A landscape with many valleys, sampled at points; each row gives a point and its height.
From any point a ball rolls to the lowest of the 2 points nearest to it. It stops when none of these is lower. Distance is the straight distance between rows; heights are no part of it.
sep: [10,62,38,330,64,-226,208,100,-343,-144,41,-159,-321,364,442,286,-190,400,199,383,-228,-216,-29,285]  h=674
zokeb: [-11,-65,268,-446,129,54,-101,-113,-172,-403,-120,68,157,-157,-257,334,226,-28,-94,-39,105,125,300,149]  h=288
beto: [-103,80,-302,-140,-218,-541,53,-210,-226,215,39,178,-224,164,4,-277,-246,-233,116,263,-560,270,-129,-236]  h=478
Ludo: [119,-128,-112,-58,194,197,-499,-159,-148,107,-3,35,393,-83,288,-276,86,-77,309,63,8,325,270,-25]  h=630
rapa: [126,-151,289,-42,100,242,-314,185,232,-220,136,-255,129,387,207,-381,259,-245,-145,-128,77,-136,-232,241]  h=410
Tet: [59,37,-4,-61,170,9,-274,-257,93,123,-398,47,-7,100,-428,276,-239,73,217,274,124,-202,269,-154]  h=225
fuf: [43,397,-343,30,131,264,237,-48,-43,79,202,-39,-108,15,-154,-116,448,-340,-135,-26,123,-243,545,179]  h=292
fovig: [-45,64,-21,56,-250,339,299,-157,35,161,-249,52,-335,-342,-336,429,-265,384,68,125,-332,23,-46,105]  h=529
kene: [-387,163,-4,-316,-203,-164,187,264,-42,365,62,122,288,226,-215,16,-283,537,298,38,95,141,-259,-186]  h=459
mutu: [145,-108,16,153,-93,186,-232,135,23,233,-215,297,84,71,-136,555,40,114,-5,-92,508,-169,0,152]  h=144
pemok: [-42,-142,560,-125,292,77,-75,192,165,-198,210,-285,289,644,159,-33,71,82,70,93,4,-112,-167,432]  h=455
Dop: [117,-17,146,183,-21,69,532,121,332,-41,-248,-38,-92,29,-20,4,147,449,-756,42,-5,98,168,386]  h=276
ronev: [20,40,149,-2,150,-147,-264,-147,-76,-113,63,-32,643,233,37,52,-218,43,191,187,482,104,-157,-196]  h=528
ginon: [166,464,-398,88,364,2,-147,-5,-10,180,204,-169,94,-29,36,-266,7,-282,49,-197,151,-167,414,-199]  h=354
zatut: [-20,-35,7,-26,-462,-127,26,406,125,84,159,-26,-312,257,105,280,171,228,104,-17,-424,-85,-390,127]  h=324
buzi: [-80,339,166,-227,103,289,-240,68,-14,-235,179,-316,-365,-350,-219,-290,245,-90,-22,-191,-85,-33,127,-227]  h=409
Dob: [257,-27,-34,166,-213,-83,-247,383,131,405,-8,295,-171,-52,171,386,44,-175,-86,-354,35,-104,-9,91]  h=219
Nabeg: [-30,-540,105,-12,-258,119,54,46,100,-8,-224,331,142,-365,-247,-76,263,307,-415,-336,170,409,-79,-135]  h=167
leba: [261,484,-387,258,77,-68,-98,-220,58,243,121,-282,-92,66,-69,18,-102,-486,14,10,-257,-80,-112,-16]  h=356
Fabu: [-111,-119,-49,356,-409,-31,-190,123,-37,209,168,-464,-223,281,236,203,-49,113,241,-212,-496,-83,-552,9]  h=389
vogo: [-37,-30,38,372,-339,-81,98,-85,-328,108,17,418,-368,-3,94,401,-137,293,111,486,166,184,-103,-102]  h=606
Fof: [146,4,-132,224,-157,396,284,-264,-139,-183,269,167,-389,56,-135,-173,283,-124,-235,270,56,-85,347,81]  h=213
Pul: [148,181,-67,105,-41,-52,142,-288,194,281,212,-388,402,247,-145,413,23,-474,169,26,-330,-178,-100,117]  h=297
Sut: [-248,-103,128,-53,-178,-162,62,-94,-123,287,25,166,66,170,-344,-202,-627,256,183,56,-23,41,-341,-294]  h=421
Gik: [365,134,84,104,297,34,21,-257,-111,-292,12,-134,52,-15,508,-150,31,-372,-235,218,-412,258,70,558]  h=483
Kosa: [-176,72,-150,-298,-460,-622,-75,31,-222,166,89,120,130,348,434,-193,-65,-150,49,203,-459,120,60,-274]  h=427
pina: [-99,62,188,-285,128,225,-177,-11,-213,-273,-83,-181,-11,-596,-88,-77,418,-31,-86,-358,116,178,396,-82]  h=349
topam: [17,-354,215,-328,-66,-187,-237,-346,61,-179,-515,118,259,-230,-268,447,-396,15,143,179,-118,-86,338,-316]  h=166
tis: [-255,233,355,-129,39,28,283,275,-124,60,-92,32,-197,-310,-32,-338,27,-280,-15,-328,315,-235,91,170]  h=79
ruzar: [200,10,-465,-21,229,-222,-258,-183,-176,180,194,-8,441,61,292,-102,-495,-137,342,-101,-149,225,68,-91]  h=595
tikot: [-41,196,-72,46,81,222,430,122,172,153,457,-68,-75,445,38,126,413,33,-182,232,-41,95,42,525]  h=146
mub: [203,45,-421,95,172,77,-390,-321,78,-73,-192,8,-4,182,-193,-323,-155,-132,172,250,159,-280,-72,-239]  h=274
Kude: [245,-453,70,55,108,-358,37,-437,203,-305,-460,32,216,-260,10,36,-322,-185,174,174,-177,-222,16,-243]  h=92
duz: [3,-9,-494,-5,-132,-41,231,126,-27,-12,-36,154,161,-493,-74,277,379,-128,-273,-398,575,151,29,-38]  h=342
Fali: [-80,-128,60,-7,566,345,94,41,-149,-305,25,148,-118,-552,-100,-196,404,-125,-343,-392,155,58,366,170]  h=271
kep: [-411,158,284,-427,102,-231,-94,89,-93,253,-218,145,568,273,-140,-160,-166,225,213,117,403,47,69,-233]  h=495
posi: [-39,50,-195,177,191,385,-412,-365,89,28,-437,-395,17,110,-203,-650,-243,-199,126,137,-89,-295,-172,-41]  h=312
poz: [10,349,112,332,35,168,583,-109,299,-97,-152,-190,46,-57,-294,-231,55,362,-415,140,167,-48,-130,65]  h=181
difi: [212,128,19,96,-280,-411,-168,360,127,126,127,0,-83,-58,362,172,246,-1,-237,-292,-22,138,85,-293]  h=298
bosi: [74,-72,-155,-8,97,-155,283,-75,152,-105,-196,-50,138,-390,169,-190,-227,56,141,-88,-214,-78,70,-149]  h=185
piz: [-177,-6,326,-3,632,213,81,274,-141,-156,52,299,-424,-186,-71,-325,276,-58,-140,-118,292,-111,246,215]  h=193
Libu: [-228,-152,16,45,97,-173,-153,-403,-155,-130,7,-367,145,267,-199,-108,-526,259,430,205,-279,155,-430,-329]  h=371
Veg: [175,57,169,76,212,-72,-15,-196,-182,-330,384,-91,-306,-162,146,-58,7,-416,-48,71,-409,150,-82,121]  h=516
bimo: [-108,111,56,-104,-196,18,280,298,-86,43,328,301,-542,166,-25,140,323,238,-151,136,-105,202,-67,238]  h=244
gubop: [-154,-360,-22,41,-199,310,31,269,103,-141,460,259,-253,25,-6,-330,355,-86,-252,-214,576,22,-93,-78]  h=211
Nesu: [110,156,-409,-27,193,44,220,199,9,-82,27,178,75,-582,129,158,-7,-368,76,-476,334,-186,-111,29]  h=279
Zif: [248,189,149,-38,-23,-283,158,79,38,-85,-123,-81,-8,149,397,197,-16,-212,-115,102,-256,-167,191,483]  h=418
Mosi: [154,87,-179,225,180,297,-596,-174,-119,299,-420,-84,-160,-432,331,-258,-14,-75,222,279,-154,343,367,-97]  h=659
fofig: [64,-402,201,11,-109,-46,-51,185,259,124,-315,277,203,144,-343,450,179,248,-482,-176,347,206,-46,133]  h=59
salev: [-43,-230,522,-504,271,-31,-324,-208,8,-287,-532,16,151,-283,-438,279,-93,96,-114,-22,-79,190,347,-108]  h=228
mero: [-95,384,-84,193,-98,-81,346,-189,42,26,-154,-269,48,-87,-134,-343,-84,131,75,215,-135,28,-311,-145]  h=272
Bub: [-85,-55,-6,-234,-362,-645,-88,341,92,-20,161,224,87,328,368,0,60,83,-183,66,2,163,3,-391]  h=369
mef: [17,-54,59,107,259,173,343,41,396,111,495,-213,148,408,-143,402,359,-226,123,14,-182,-199,-247,352]  h=227
mubik: [91,-50,-127,210,204,-290,-105,1,-203,132,438,86,468,124,381,-3,-381,-79,293,-50,353,312,-261,-186]  h=561
tuvi: [-92,-502,-266,-152,-88,-43,218,232,236,-277,399,297,-236,32,-111,191,432,-291,-257,-137,524,-25,-83,-19]  h=275
Ruri: [-39,244,-20,-99,-135,84,-6,270,-161,-140,-118,-175,136,-293,256,15,-73,-56,165,-387,439,-374,-76,61]  h=194
lati: [13,-49,-324,41,-116,36,-64,243,71,270,-320,186,208,-541,23,-71,290,200,-221,-434,298,311,99,-129]  h=265
Zeda: [-26,5,-113,46,-246,303,-304,-49,124,153,67,-594,-232,-10,-151,23,-337,-50,189,-268,-457,-265,-281,-142]  h=444
boga: [12,65,-98,-118,214,85,-172,-22,-156,-235,365,-23,-321,33,-2,-529,-36,13,40,-17,-300,106,-92,-195]  h=462
Vad: [-246,-155,-167,-220,-224,-57,285,116,-84,-314,193,214,64,-49,-147,480,280,-74,-128,-85,750,-56,-73,-25]  h=329
bifen: [-68,82,97,350,268,341,-200,-30,100,40,-135,-303,5,275,42,-793,-34,-147,-92,-102,44,-335,-388,144]  h=355
tig: [-217,49,577,-313,294,-83,-44,213,-63,135,-64,106,122,438,-49,114,-32,152,234,92,-142,-126,195,352]  h=498
luv: [-8,-201,-175,251,-373,78,100,-304,-125,290,-107,247,-191,-152,-142,288,-274,267,310,372,-332,170,-195,-128]  h=569
Vevib: [-176,225,179,259,-339,12,-66,48,-435,171,16,36,-301,165,345,524,-157,505,156,360,-153,-148,222,-116]  h=640
gode: [-88,-52,71,115,-332,398,92,-4,-124,-171,348,24,-283,28,60,-427,337,225,-268,83,266,68,138,-69]  h=126
renel: [129,-136,-314,32,56,-84,-201,-474,33,-364,52,-234,291,269,-39,-228,-215,61,288,313,-122,-139,6,-434]  h=317
Simo: [18,-93,116,-224,-171,241,-5,-40,246,151,-336,-195,-137,-289,-349,208,-494,99,125,-172,-487,-186,-125,48]  h=486
vugi: [-188,-395,224,-287,-94,-482,221,170,30,28,-264,335,120,-209,233,-261,-57,-5,259,-51,-250,56,50,-78]  h=280
katov: [275,-35,55,113,187,-82,367,197,393,-103,-68,93,-98,35,143,252,66,-111,-554,-14,44,-15,33,424]  h=348

Where does a ball stop that starts at each point below?
Kosa: fofig
Vevib: tikot
Veg: tis
Ludo: mub
tig: mub

Call two points neighbours if one is among the 2 nearest of the other. Go from one point of each pair to the other, from neighbour to neighbour, staying as low as possible. Name the highest point that can't be avoided.
tikot, gode: leba
tis, gode: duz
gode, Kude: pina
Kude, poz: mero
